A landscape with many valleys, sampled at points; each row gives a point and its height.
A ball rolls from a point to the lowest of its 2 nearest points, and stops where none of them is lower. Distance is the straight distance between rows; heights are no part of it.
Z_797 h=344: [-1  5  0 12  0 -9 -5 13  1  2 -5 -4 -2  9 -4 -3  7 11  1  1]
Z_45 h=407: [ 29   1   3  -7 -17   6   3  20  11  12 -18  -4   2   6 -15  -8 -11   0
   2  -1]
Z_840 h=251: [-14 -11  24  -2   1   2   5   2   1   1  21  -4   8 -16   7   0  -4   9
  21 -16]
Z_342 h=94: [ 12 -14  11   6  19   8 -14  -4   1   7  24  -8  15 -19   1  -5   8   3
  -2  12]
Z_414 h=441: [-18   9 -12   3   7 -22   5   1  -8  -9  -2   0 -13   0   2  -4   6  14
   1 -12]
Z_848 h=364: [  0  -8   5   2  -2  23  16  16  13  10 -16  15  -2 -10  16   8   3  -1
   1  -2]
Z_513 h=470: [ -8   4  -4 -10   0  -5  -4  -4  -2  -9  -4   4  -1  10  -2   1   5  -5
  -8  11]
Z_843 h=615: [ 12 -12   6   4   9  25  -6  15   4   2 -11   7   1 -18  13   1  11  -6
 -16   8]
Z_750 h=208: [  9 -10  14  -6   4  17 -11   4  -6  -3  -7   4  13 -13   0   3  11  -5
  -9  13]
Z_811 h=420: [ 25   0   4   4 -12  19   7  25  14  10 -15   1   2   1  -7  -3  -5   2
   0   0]
Z_598 h=276: [ 22  -8 -13  17  -1   6  12   8  14  23 -11   1 -14  12   6   1 -10   6
   4  -1]
Z_23 h=408: [-13   3  15 -15  -1   0 -12  -5 -14  -2  -3   9   7  -6  -4   4  17   4
  -4  -6]
Z_629 h=461: [  2 -12  -1   2  -3   1  15  -4   8  -1  12  -8   0   7   6   5  -9  -9
   1  12]
Z_751 h=241: [ -7  24  19 -20  -2   4 -18  12  -7  -2 -14  10  13  -4 -18  -1   8   8
  -3   0]
Z_309 h=630: [ 12  -1   1 -24 -19   7   8   3   7   1  -1   0  10  11 -10  -3 -12 -14
   1   8]
Z_889 h=658: [ -6  -7   0  14  10 -12   4   6  -7  -5   7  -9  -6  -6   4  -4   4  16
   6 -10]
Z_609 h=298: [  0   1  -9   9  13 -24 -17 -12 -18 -21   8 -19   8  -3 -11  -6   0  13
   8   7]
Z_147 h=396: [ 28  -4  -4   0 -14  -5  -5  16   8  18 -12 -12   1  12 -12  -9 -15  -1
   4   4]
Z_32 h=447: [-10 -13 -14   6   9  -2  21 -14   6  -8  -1  -1 -13   3  15  14  -2 -15
  -6   3]
Z_268 h=625: [  9 -14 -23  31  13  -6  -2 -11   9  -7   1 -14  -3   5  10   7 -13 -23
  -9  10]
Z_350 h=181: [ -8  -6  -2   7   8  -5  -7  -5 -13  -5  -2   1  -9  -7   9   5  18   3
 -12  -6]
Z_380 h=410: [  9 -15  -5  -7 -12  19  29  -1  16  12  -2   6  -4   5  13  11 -12 -12
   2   4]
Z_935 h=579: [ -1  14 -10 -21  -8 -11   6  -8  -4  11  -6   5 -13  21 -10 -13 -22 -11
  -1  -1]
Z_129 h=611: [  9   4  17 -18 -15  12   1  13   7  -1   0   0  19   7 -14   2  -5  -2
   5   7]
Z_239 h=480: [-24   1  11 -22  -7  -6   0 -20 -14  -8   9  12   2 -12   5   6  10  -1
   4 -16]
Z_749 h=417: [ 18 -15  -5 -15 -16   9  22   1  14  14  -7   0  -2   8   1   5 -18 -12
   3   2]
Z_725 h=296: [ -1  -8  10 -11  -6  22   6   9   4  -4 -18  16   6 -18  10   8   9 -10
 -12   2]
Z_383 h=536: [-12  17   1 -26  -9  -3   9  -8  -3  -2   5   8  -2  20  -9 -10 -14 -10
   1   4]
Z_270 h=146: [ 21  -8  -5  16  -2   7  -3  10  11   8   2 -10   2   7   3  -3  -9  -7
  -3  15]
Z_906 h=330: [  0  13  17 -12  -1   8 -21  11 -10  -2 -18   9  12 -12 -11   3  15   8
 -10  -3]
Z_362 h=509: [  2   4  -7 -18  -6 -11  -8 -24  -2 -10  11  -9  10  18 -18  -5 -19 -20
   3  18]
Z_975 h=670: [  0  -3 -22  22  11 -16  18  -2   1  -7   1 -11 -16   5   8   2 -10  11
  12 -10]
Z_904 h=178: [-10   3  38 -10  -7  14  -9  11   3   9  -4   2   7 -16   5  11   3   3
  14 -16]
Z_56 h=262: [ 17  -1  -5  20  -1   8   6  20  11  18 -12   1 -10   9   4  -1  -1  11
   3   0]
Z_608 h=538: [ -7   7  -4  -3   9  -8 -22 -16 -22  -6  -5   3  -1  -6  -5  -2  24   3
 -14   1]
Z_292 h=261: [  7  -2  -4  -8   5  13 -17 -13 -19  -8 -18  11   3 -15   6   8  26 -12
 -25   9]
Z_242 h=247: [ -7  32  -4 -13  -8  -6   6   6  -5  12  -9  19 -13  15 -10  -9 -11   2
  -1  -5]
Z_568 h=235: [-10   3  -5  18   6  -7  -2   7  -8  10 -13  10 -19  -9  13   7  23  14
 -13 -17]
Z_30 h=363: [11  7 -5 11 -7 -7 -5 14  5  8 -7 -7 -4 17 -8 -5 -1  7  2  2]
Z_523 h=73: [-16  31  15 -18  -4  -2 -10  15  -4   3 -11  15   4   0 -14   0   3   9
  -3  -6]
Z_140 h=606: [  0   6 -20   5  -4 -16  -1  -7   3  -1  -4  -9 -11  19  -5  -5  -9  -5
   1  -2]
Z_315 h=772: [-13   6 -14 -13   0 -12  13 -22   1 -14   9  -3  -7  16  -3  -1 -14 -17
   0   4]
Z_412 h=537: [ 20  -2  -2  -1  -6  16 -14   3   1 -15 -20   2  13  -8 -12  -5   5 -10
 -13  25]
Z_631 h=104: [ 24 -13 -23  26   3   7  -7   3  13   9  -8 -12  -6   6  10   2 -14 -20
 -10  12]
Z_758 h=232: [-14  -4  30 -10  -6   1   4   5   4  -2  19  -6  19  -4  -9   3  -8   9
  22  -5]
Z_847 h=623: [  2  -5 -16   5  -2 -19  11 -13   5  -9  11 -16  -5  13  -4   1 -18  -8
   7  -1]
Z_83 h=567: [ -4  12   9 -29 -14  -2   2  -4  -1  -4  10   1   9  21 -18  -7 -13  -5
   8   7]
Z_81 h=779: [ -6   2 -15 -19  -6 -10  18 -21   4  -2   5  -3 -11  20  -3   1 -20 -22
   1   0]
Z_810 h=233: [ -3  17 -10   0  -7 -17   9   0   5  15  -5   7 -17  20 -10  -8  -8  17
   9 -15]
Z_75 h=223: [  3   0 -14  33   9 -10  -2  12   3   6  -8  -8 -17   7   5  -4   5  14
   2  -2]
Z_775 h=197: [ -3  25 -12  -8  -8 -15   5   0  -1  17 -11  12 -18  20 -10 -12 -11   7
   2  -9]
Z_538 h=439: [  0 -20  -3  12  20   4   6  -2  10   2  21  -8  -4 -16  17  -1   1   0
  -3   1]
Z_861 h=350: [ -1   3 -15  13   5 -24 -15  -9  -8 -22   9 -19   5   8 -12  -8  -9   5
   8   8]
Z_929 h=511: [-19  13  -4 -16  -9 -10  19  -7   2   1   7   8  -9  15  -5  -4  -9   3
  10  -9]
Z_468 h=130: [ 12 -12  10   4  15  14 -14 -18 -13   8  23 -10  19 -21  -1  -3  14  -2
  -1  12]
Z_495 h=209: [ 11  -5 -16  37  14  -3  -9  15   9   8  -3 -13 -12   5   8  -6   1   5
  -4   7]
Z_300 h=481: [  2   1 -12 -18 -14   1  15  -6   8   4  -6   3  -7  17   0   2 -10 -14
  -2   1]
Z_29 h=657: [ -6   2  15  14   8  -6 -11  14  -7   5   1  -5  -2  -7  -2  -3  13  21
   2 -17]
Z_691 h=466: [  6  16  -5   0  -9   7   5  21   8   8 -25  14  -5   2  -3   2   6   7
  -7  -3]
Z_922 h=649: [ -8  -4   0   4   9 -18   9   4 -11 -13  13 -12   2  -6   5  -1  -6  21
  16 -13]
Z_334 h=627: [ 11 -14 -16  27  12  -2 -12 -11   5  -7   5 -14   5   2   5   5 -11 -20
 -11  21]
Z_329 h=216: [  4 -16  -1  -2  11  10  -5 -14  -7  -8  -4  -1   5  -8   9  10   9 -15
 -17  19]
Z_92 h=501: [  7   5   3   0  -2   8  -6  19   1  -3 -19   6   3  -2  -2   1  11   1
 -12   7]
Z_512 h=749: [ -2  10 -11 -18   1   0 -11 -18  -5 -13  -6   4   4  13  -9  -4  -6 -20
  -9  23]
Z_559 h=281: [-15  17  -2  -1  -1  -8   1  12  -2   7 -14  15 -10   1   0   5  12  10
  -6  -8]
Z_642 h=478: [ -1   9  15   4  -7  18   9  24  14  15 -21  12  -1  -8   4   9  -1  13
  10 -11]
Z_493 h=613: [ -7   2 -18   8   2 -12   6  -7   4  -7  -5  -5 -13  12   4   4  -2  -7
  -3   4]
Z_276 h=387: [-12 -12  14  -3  -2   5   1 -12 -11  -3  17   5   0 -18  17   6   9   2
   9 -23]
Z_25 h=712: [  8  -8  15  11  11  -4  -9  -2   0  -1  24 -16  20  -8 -10  -9  -4  13
   9  15]
Z_26 h=99: [-16  12  33 -20 -11   7  -8  12   2   2  -8   4  13  -8  -6  10   2   6
  11  -9]
Z_956 h=624: [ 18 -10  -2   6   1  24   0  14  10  -4 -14   5   3 -10   7  -1   3  -9
 -15  16]
Z_945 h=342: [ 19  -9   1  14  -3   1  14  10  18  24  14 -11  -3   9  -2  -6 -18   9
  15  -3]
Z_816 h=89: [ 14 -12 -18  27  14   6  -3   6  13   4  -3  -8  -9   2  16   1  -3 -12
 -12  15]
Z_870 h=427: [  7   1 -12   0  -7 -21 -13 -15   0  -8  13 -21   9  17 -19  -9 -21  -7
   7   8]
Z_335 h=133: [  7 -13  12   9  14   7 -11   5   0   5  12  -6   6 -10   4  -2   7   3
  -4   7]
Z_180 h=562: [ 11  -4   6  -1   4   4 -17  -6 -10  -4   0  -9  23  -3 -14  -1   6  -4
  -1  30]
Z_718 h=434: [ 14   2   7  10  -4  23   7  28  15   9 -20   7   0  -5   2   1   2   6
  -1  -2]
Z_794 h=689: [  4  30  -4 -11  -8  -1  -8  16  -1   0 -17  13  -4   9 -13 -11  -1   1
  -8   2]
Z_227 h=472: [  4  -6 -16 -11  -3  -9   1 -26   6  -8   5  -8   4  16  -6   6 -19 -34
  -6  11]
Z_541 h=494: [  9   0 -15 -21 -10  -5   4 -11   5   4  -8  -3  -5  16  -6  -3 -17 -23
  -6   7]
Z_657 h=505: [ 2 -3 22 -1 -2 23  9 22 19 16  3  1 10 -7  5  4 -9  4 15 -4]
Z_122 h=234: [  6  -4   4  15  13 -17 -18  -2 -17 -11  15 -18  11  -8 -11 -11   3  18
   9   5]
Z_275 h=761: [-12   8 -11 -17   4  -6   0 -24  -5 -16   4   1  -1  17  -5  -3 -11 -22
  -6  15]
Z_351 h=550: [ 19  -1   6  -8  -3  14 -13  -1  -5 -10 -11  -2  26  -6 -19  -3   5  -9
  -3  31]
Z_926 h=110: [  4 -12 -11  19  19  -2 -16 -20 -18  -9  -2  -6 -11 -10  12   6  18  -6
 -19  -1]
Z_515 h=555: [  6  -6  21  -7   4   6 -11  -3  -8   0  10  -7  27  -7 -15   0   5   1
   6  22]
Z_347 h=315: [ -8   8   9   1   0  -3  -4  14  -1   4 -10   5  -1   1  -3   2  11  10
  -2  -5]
Z_312 h=710: [ 15  26  -7 -14 -12   1 -15  11  -3  -4 -19  10  -1   9 -19 -21  -9  -8
 -10   6]
Z_166 h=594: [  6  13  13 -26 -16   5  -3   7   3  -2   1   1  17  14 -21  -5  -9  -2
   6   6]
Z_151 h=123: [ 31 -12 -15  12  -7  12   0  10  13  10 -10  -7  -3   3   5  -3 -13 -15
  -8  13]
Z_552 h=369: [ -7 -15   8  -3   1   9   5 -22 -14 -11  27   2   4 -22  23   7   4  -3
  11 -21]
Z_734 h=432: [ -6 -17   3   9  11   5   7   0   2   3  10  -3  -5 -10  14   3   4  -1
  -3   0]
Z_571 h=295: [ -7  27  -3 -15 -12   2  12   9   5  14 -14  23  -8   9  -9  -1  -7   5
   2 -11]
Z_413 h=419: [-12 -12  12   5   4   1   7   4  -1   2   9  -1   0  -7   8   3   4   5
   6  -8]
Z_366 h=650: [  3  11 -12  -4   1   1 -12   4  -3 -10 -21   9  -4   3   1  -3   8  -8
 -17  15]
Z_120 h=332: [ 12 -11  -1  12   0  -2  22   5  18  12  27 -15   1   2   2  -6 -21   7
  17  -1]
Z_379 h=674: [ 10  -4 -21  24   3 -18   9   0   4  -2   7 -19 -12  10   1  -5 -18  11
  15  -7]
Z_526 h=250: [  8  -8  14 -11  -2  25  -5   8   0  -9 -17  11  13 -19  -1   2  11  -7
 -12  10]
Z_161 h=464: [-16  18 -17  11  11 -27  -8   1 -11  -7  -8   2 -18   3  -1  -7  10  15
  -5  -7]
Z_708 h=326: [ -4   4  -6  16   6  -4 -15 -10 -23  -7   1   5 -12 -11  11   5  27  10
 -15 -21]
Z_317 h=636: [ 21  -3  -9  -5 -11   9  -5   2   7  -8 -10  -2   6   6  -4  -1  -5 -16
  -9  18]
Z_349 h=622: [ 17  -4  13 -18 -20   7   9  11  11   9   4  -6  15  10 -13  -2 -15  -5
   9   4]
Z_675 h=482: [ -9  -4   3 -23 -16   3  20  -6   9  -2   8   2   3  12   0   6 -10 -11
   7   4]
Z_857 h=446: [  7 -18  -9  17  18   1  11  -5  19   1  22 -12  -2  -9  16   0 -10  -9
  -3  11]
Z_614 h=177: [ 11  -5  11  15  19  -9 -16   2 -11  -4  24 -16  12 -16  -7 -12   2  21
  10  -2]
Z_176 h=626: [-21  -1   8  -8   0 -11   4  -4  -8  -8   7   2  -1  -6   2   2   7  10
   6 -12]
Z_962 h=607: [ 15  -6   7   9  11  22 -16  18  -1   5 -14   8   1 -20  11  -1  19   1
 -19  -1]
Z_274 h=42: [ 11 -13   7   9  21  -1  -9  -5   9   4  33 -15  16 -21   3 -10   0  10
   3   9]
Z_801 h=297: [  7 -14 -15   0  -5 -10  26 -15  13  13  -1  -6 -17  16   2   7 -20  -3
   9  -6]
Z_680 h=563: [-16   9  10 -24  -3  -8  -1 -12  -8 -14  15   0  13  10 -18  -7  -5   1
   9  10]
Z_715 h=448: [  7  14  -2  -3 -14  12  15  17  13  13 -27  20  -6   0  -3   8   0  10
   1  -9]
Z_514 h=495: [  2   4  19  -1 -10  19  13  21  17  15 -11   8   5  -1   1   7  -8   7
  14  -8]
Z_687 h=598: [ 10  -2  10  11  10  19 -22   8 -10   9  -2   6   1 -15  11   3  24   3
 -13 -11]
Z_471 h=638: [ 21  -4  -6 -22 -19  10   3   0   9  -5 -10   1   6   6 -10  -5 -12 -20
  -6  13]
Z_202 h=331: [ -8  20  -8 -20 -11   5  17   5   5   8 -15  26  -9   7   0   2  -4  -4
  -4  -3]
Z_298 h=633: [ -3  -6 -11   8   6 -16  17  -7   1 -16  15 -15  -2   2   6   3 -15   1
  10  -1]
Z_456 h=195: [  5 -18   0   5  15  13 -10 -21 -13  -2   7  -3   1 -14  12   8  16 -11
 -15   7]
Z_53 h=155: [ 12 -10   0  10  15  18 -13 -27 -18   2  22  -7  12 -19   5   0  21  -7
  -5   7]
Z_190 h=348: [ -1 -18   2   1  11  13   2 -18  -3  -4  32   0   3 -26  25   3   5  -4
   5 -17]
Z_240 h=737: [ 11  13 -14 -18  -8   5 -17  -7  -4 -12 -14   5   5  10 -12 -12  -9 -19
 -12  19]
Z_582 h=385: [ -4 -13  -3   6   1  17  22   5  13  12  -9  13  -9  -4  21  12   1  -2
  -1   0]
Z_487 h=435: [ 16   5   0  -8 -16  13  18  13  16  17 -23  14  -4   4  -6   4  -8   8
   5 -11]
Z_519 h=370: [ -2   5  10  -9   1   4 -16   4 -12  -1 -14   8   5  -8  -3   4  19   3
 -14   0]
Z_640 h=463: [  3   2   1  -4  -7 -18  -4 -11  -1 -12  21 -19  14  12 -19  -7 -14   3
  14  13]
Z_126 h=286: [ 14 -13 -17  11  -3  -2  19  -5  14  18  -9  -1 -19  15   6   6 -13   3
   5  -5]
Z_252 h=589: [  2   9 -17 -11  -6 -18  -1  -7   1  16 -12  -2 -14  21 -10 -12 -21  -9
   0  -2]
Z_393 h=457: [  2   7  15   3  -6  21   3  26  11   8 -25  12   1 -16   3   6   4   6
  -2  -8]
Z_365 h=576: [ -1  10  17   9   1  12 -24  -6 -19   2   4   3   7 -12   0   6  26  11
  -2 -20]
Z_353 h=217: [-14  -4  34  -4  -3   7  -4   7   3   8   9  -1   5 -17   5   6   0   7
  19 -19]
Z_440 h=647: [-14  11   7  10   4 -17  -6  10 -10   3  -4   3  -8 -10  -1   0  16  24
   2 -26]
Z_903 h=450: [-8 -3  3 -8 -1  4  3  3 -1 -4 -6  5  2  2  3  5  8 -3 -8  6]
Z_478 h=669: [ -2  23  -4 -11  -1  -1 -11  11  -5  -6 -18  16  -2   4  -7  -8   7  -2
 -16   7]
Z_644 h=500: [-14  14   0 -18  -2  -5   0  -6  -4  -8   1   8   1  13  -8  -5  -2  -5
  -4   8]
Z_459 h=176: [  8 -12  -5  14  16  18 -15 -23 -17  -2  16  -1   0 -16  14   4  24  -6
 -13   0]
Z_769 h=614: [  6  -2 -14   0  -9 -15   1  -9   5   0   5 -13  -5  18  -8  -3 -15  -8
   5   4]
Z_706 h=239: [  4 -14  -2  -6   7  18  -9 -13 -13  -7 -10  10   1 -14  15  12  19 -16
 -24   8]
Z_401 h=425: [ 17  -8  -3 -12 -17  15  23   6  16  16 -18  10  -5   5   0   5 -13  -3
   4  -5]
Z_417 h=242: [  5   4  -2  26   4  -3   3  20   7  15  -8  -2 -12  10  -1  -3   3  20
   7  -7]
Z_314 h=329: [  4 -19   1   0  16   8   0 -12   8   1  37  -5   8 -28  21  -2   2   2
   6 -12]
Z_655 h=349: [-19  12  23  -8  -4 -10  -5  11  -3  -2   5  -4   8   0 -15   0   2  20
  16 -15]
Z_447 h=378: [-23  23 -12  -7   2 -16  12  -9 -10  -5   1  11 -17  11  -2 -10  -7   2
   0  -5]
Z_898 h=702: [ 10  -4   4  16   5 -13  -4   3   3  -7  24 -21  12   0  -8 -11 -13  12
  11  10]
Z_178 h=459: [-25   3  14 -13  -9  -7   2 -10 -10  -3   5  12  -3 -15  12   7  12   3
  10 -28]
Z_48 h=306: [  6 -13 -13   8  -3  -8  26  -9  10   4  11 -12 -11  10   2   5 -19   0
  12  -5]
Z_907 h=415: [-21  13 -17  -3   5 -20  15  -8  -4 -12   1   2 -13   6   2  -4  -5   8
   6 -10]
Z_789 h=90: [  2 -12 -12  24  19  -7 -15  -5  -9  -7  -6  -8 -12  -7  11   2  13  -5
 -18   6]
Z_453 h=637: [-18   5  11   1   0 -13  -3   2 -11  -3   3   2  -4 -11   1   1  11  17
   7 -25]
Z_44 h=353: [ -4   5  -6   7   5  -7 -13 -17 -28 -16   8   0  -4 -11   8   3  23  12
  -5 -21]
Z_238 h=489: [  6   0 -12 -21  -8 -11  -6 -19   3   0   3 -10   5  18 -12  -5 -24 -26
  -2  11]
Z_411 h=145: [ -1 -10  -4   9  12  -5 -12 -17 -19 -11   5  -6  -5 -10   5   2  17   3
 -10  -4]
Z_3 h=229: [-18  33   5 -10  -1 -10  -4  11  -7   4  -6  18  -6   6 -11  -6   2   9
  -3  -5]
Z_427 h=171: [ 17  -9  -1  19  12   4  -9   9  13   5  14 -11   6   0   5  -7  -4  -2
  -4  19]
Z_97 h=444: [-22   5   9  -9  -7  -3  -1  -7  -9   3  -3  17  -9 -14  15  10  16   0
  -2 -23]
Z_729 h=418: [-18 -10  11   2  -3   7  11  -7  -2   9   1  14 -12 -20  27  11  12  -3
   5 -24]
Z_820 h=319: [  3  -9   0   8  -4  -2  23   2  10   5  16 -10  -3   9   1   0 -15   6
  14  -1]
Z_829 h=409: [-14  12  15  -9  -1 -14  -8   4  -7  -9  10  -5  11   6 -21  -8   1  16
  13  -3]
Z_699 h=527: [ -6 -12  28  -8  -1  12   3   5   7   4  18  -1  19 -10   2   4  -4  -1
  11   5]
Z_521 h=610: [-20   0  14 -15  -6  -5   6  -2  -1  -6   7   3   8   2  -4   4   2   4
   6  -4]
Z_102 h=725: [ 19  14 -15  -9 -13   4 -22   5   0  -7 -21   3   3   8 -18 -17  -6 -12
 -13  13]
Z_85 h=454: [ -5 -11 -19   5   7  -5  18 -21   9 -14   3  -5  -7   9   9  16  -9 -29
  -8   7]
Z_710 h=520: [ 13   4   4  -3  -1  11 -17  11  -3 -10 -19   4  12  -5 -11  -4  12  -1
 -11  17]
Z_155 h=515: [  1 -11  23  -8  -3  22   7  17  16   9  10   2  15  -8   6   5  -8  -3
  10   5]
Z_685 h=692: [  9   1  -2  18  -3 -19  -2   8   1  -4  17 -22   3  10 -12 -12 -14  16
  16   0]
Z_212 h=287: [  2   1   0   1   1  12 -17 -13 -21  -2  -8  13  -1 -11  11  10  30  -5
 -22  -6]
Z_88 h=449: [-25  11  16 -24  -4  -4  -6  -8 -12  -4   2  16   5  -6  -4   2  10   1
   1 -11]
Z_156 h=496: [  2   1   1 -12  -7  -9  -4 -19  -2 -12  17 -12  18  13 -19  -2 -10  -7
   8  22]
Z_826 h=398: [ -5 -17   0  -2  -5  19  27   1  14   9  -1  10  -3  -1  19  13  -6 -10
   2   4]
Z_141 h=165: [  3 -11  14   3   5  11  -3  11   0   3   3   0   8  -6   4   2   5   0
  -4   9]
Z_21 h=513: [-10  14  -8   5  11 -22 -25  -9 -20 -10  -6   1  -9  -2  -7  -8  20  11
 -12  -3]
Z_4 h=380: [ 19   2  -7  11 -12 -12 -16  12   4  12  -5 -16  -1  19 -14 -10 -10   3
   4   2]
Z_839 h=565: [-15 -14   3  10   7   2  24   3   7   7  10   3  -7 -13  17   3  -6  15
  21 -18]
Z_131 h=395: [  3   5 -21  11  -3 -24 -21 -12  -4 -13   9 -22   6  15 -19  -9 -19  -3
   6   5]
Z_235 h=557: [-22  -7   4   0  -3  -6  22  -1   2   2   3   7  -6  -8  12   6  -2  13
  20 -19]
Z_660 h=592: [-13   4   9 -16  -7  -9   5  -3   0 -10  13  -3   9  11 -12  -2  -3   4
  10   3]
Z_983 h=333: [  4  -5   3  -3  -9  25  15  17  12   0 -24  17  -1 -15  10   5   5  -7
  -9   1]
Z_230 h=403: [ -7   7   0 -28 -13  14  12   0   5  -7 -11  17   4   3   1   1  -3 -15
  -9   8]
Z_429 h=545: [-27   5  10 -12  -7 -12  18   0   0  -3   4   6  -2  -6   2   3  -2  13
  22 -21]
Z_701 h=483: [  3   7  -8   9   0   3  -1  18   1   4 -24  11  -8   0   6   5  13   4
 -14   2]
Z_880 h=368: [ -9  10  -5 -22 -14  14  20   4   9  -1 -18  25  -3  -3   6   6  -1 -11
  -7   0]
Z_374 h=665: [ -7  -3 -11  16   9 -13  14   3   0  -4   1  -7 -15   1   8   1   0  15
   7 -10]
Z_142 h=277: [ -7 -17  16   0   9   5   7   3  12   6  30  -4   9 -22  14  -3  -6   6
  17 -12]
Z_703 h=571: [ -8 -15   2  13  12  12  18   7  18  16  10   5  -8 -11  17   2  -3   9
  14  -9]
Z_836 h=194: [12 -7 -2 24 12  5 -7 18  9  9  2 -8 -4  1  6 -6  5  5 -3  9]
Z_301 h=453: [ 10 -15  -6  16   7   3   8  -3  13   2  16 -11   0   3   8   4 -13 -10
  -3  14]
Z_534 h=72: [  6 -11 -14  27  17  -1 -11   1   2  -2  -7  -8 -11  -1  12   2   5  -8
 -14  13]
Z_654 h=266: [-12  16  -2   1  -7 -14  11   7   3   6  -2   5  -8  14  -7  -2   0  17
  11 -12]
Z_528 h=488: [-12  15 -14   9  10 -22 -19  -4 -12 -12  -9  -1 -10   7  -6  -8  10   6
  -9   3]
Z_944 h=114: [ 12  -6  12   8  21  -2 -15  -5  -3   3  34 -16  21 -24  -5 -12   3  18
  11  -2]
Z_382 h=631: [ 17 -10  -6   5   0  15  -3   3   5  -6  -7  -2   5  -1   6   3  -2 -14
 -12  22]
Z_119 h=405: [-16 -13  14   2   1   5  10   0   1   7   7   6  -6 -16  19   5   6   2
  11 -20]
Z_684 h=561: [ -1  23   0 -27 -13  -3   5  -2  -7   5  -5  12  -6  18 -11 -15 -20 -11
  -4   2]
Z_520 h=678: [ 13  -4 -16  18  -5 -18   1   2   6  10   1 -18 -11  16  -8  -6 -16   7
  11  -5]
Z_569 h=512: [-12  17   6 -17   3 -12 -13 -11 -14 -12   8  -2  13  11 -25 -13   0   5
   8  14]
Z_47 h=531: [-25  13   9 -16 -11  -7  16   2   5   3   4  10   0   5  -5   2  -5   8
  17 -13]
Z_998 h=639: [ 12  -1 -14   3   0  10 -11   4  -1 -15 -25   6   0  -4   3   0   9 -15
 -21  20]
Z_78 h=301: [-17  14   9   1  -4 -12   6  14   1   2   1  -1   0   6 -10  -3   2  21
  14 -15]
Z_34 h=430: [-18  -7   3  -4  -4   4   7  -8  -7   5  -8  17 -12 -15  24  15  17  -6
  -7 -17]
Z_964 h=542: [  2  -8  28  -9   3  12  -9   3  -3   4  11  -4  24 -10 -10   3   2   2
   7   8]
Z_311 h=321: [-19  29  -4  -6  -1 -16   1   2  -9  -2   0  10 -12  13 -10 -13  -4   8
  -1  -4]
Z_259 h=183: [-17   2  35 -16  -8   3  -5   5   1   0   7  -1  17  -6  -9   6  -3   7
  18  -7]
Z_197 h=493: [ -9   6 -12 -11  -8  -5  16  -7   5   1  -1   5  -9  17   0   1  -5  -5
   1  -1]
Z_784 h=253: [-16  10  -3   8   2  -8   3  10  -4  12 -18  18 -17  -8   9  10  18  12
  -8 -14]
Z_555 h=458: [ -7   9   8  -7   0 -13 -13  -1  -7  -9   5  -5  10   9 -18  -7   5  10
   5   9]
Z_621 h=212: [ -7   3   1  10   5  -7 -11   5 -13   3 -10   6 -12  -6   7   4  23  10
 -14 -11]
Z_195 h=619: [ -4  -8 -21  18  11 -13   6 -12   2 -14  -1 -11 -10   5   7   7  -4 -13
  -5   3]
Z_947 h=564: [  3   9  13   8   3  12 -23 -16 -26  -2   9  -2  14 -11  -9   1  29   9
   3 -10]
Z_424 h=431: [ -5  -5   2 -20  -7  11   8  -1   3  -9  -7   9   7   1   5   8   3 -13
  -9  12]
Z_814 h=597: [  9   1 -17   0  -8 -15   4  -3   7  16 -11  -6 -14  20  -7  -5 -12   0
   5  -4]
Z_442 h=462: [  0 -10 -14  -5   0  -6  12 -25   9 -15   9  -9   2  12   1  13 -15 -29
  -4  12]
Z_98 h=553: [  1   6   5   2   6   1 -22 -18 -26  -4   2  -2   7  -8  -9   0  29   5
  -4  -4]
Z_770 h=640: [ -3  -2 -11  10   9 -22  12   2  -5 -16  12 -17  -2   2   6  -2 -12  16
  15  -7]
Z_774 h=588: [  4   6  19  13   5  23 -26   3  -9   8   6   5   4 -15   7   3  22   7
  -3 -19]
Z_527 h=303: [ -2 -19  14   0  12   4   1  -8  -1   0  32  -7  11 -21   9  -2  -2   6
   8  -5]
Z_988 h=308: [ -1   5   1  12   2   7 -18  -8 -20   0  -3  11  -7 -11  12   8  32   5
 -18 -17]
Z_735 h=621: [  1  -9 -28  27  14 -10  -2 -12   6 -11  -9  -8 -10   7  10  10  -5 -22
 -12   5]
Z_546 h=632: [ 16 -12  -6   5   5  21  -6   6   1 -12 -22   7   2 -17   8   0  11 -15
 -25  19]
Z_548 h=684: [  9   4  -7  16  -7 -19   2   9   4   5   6 -15  -6  17 -12  -9  -8  15
  15  -7]
Z_125 h=440: [ -9 -15  -6   9  10   2  12  -5   0  -2   0   0 -11  -4  17   9   5  -5
  -9   2]
Z_420 h=471: [  0  -9  -4 -10 -11   5  18  -4   8   0   2  -1  -1  11   5   8  -8 -13
   0   8]

Where does a ball stop that starts at each point below?
Z_935: Z_775
Z_898: Z_140
Z_56: Z_534
Z_156: Z_274
Z_964: Z_534
Z_794: Z_523
Z_276: Z_26
Z_147: Z_534
Z_349: Z_775
Z_317: Z_523
Z_453: Z_775
Z_608: Z_523

Call two points neighbours if one is among the 2 nearest of the other. Go from one point of each pair to the other, from neighbour to neighbour, staying as low as possible. Name the highest point that can't be avoided.
Z_523 and Z_534: Z_362
Z_26 and Z_523: Z_239
Z_274 and Z_534: Z_44

Write out the way that a ball takes from each point below.
Z_515: Z_964, Z_699, Z_155, Z_657, Z_514, Z_642, Z_393, Z_718, Z_811, Z_45, Z_147, Z_4, Z_30, Z_797, Z_347, Z_559, Z_784, Z_568, Z_621, Z_350, Z_411, Z_926, Z_789, Z_534
Z_945: Z_820, Z_48, Z_801, Z_126, Z_598, Z_56, Z_417, Z_75, Z_495, Z_836, Z_427, Z_270, Z_151, Z_631, Z_816, Z_534
Z_309: Z_349, Z_129, Z_166, Z_83, Z_383, Z_644, Z_513, Z_903, Z_424, Z_230, Z_880, Z_202, Z_571, Z_242, Z_775
Z_120: Z_820, Z_48, Z_801, Z_126, Z_598, Z_56, Z_417, Z_75, Z_495, Z_836, Z_427, Z_270, Z_151, Z_631, Z_816, Z_534
Z_814: Z_252, Z_935, Z_684, Z_383, Z_644, Z_513, Z_903, Z_424, Z_230, Z_880, Z_202, Z_571, Z_242, Z_775
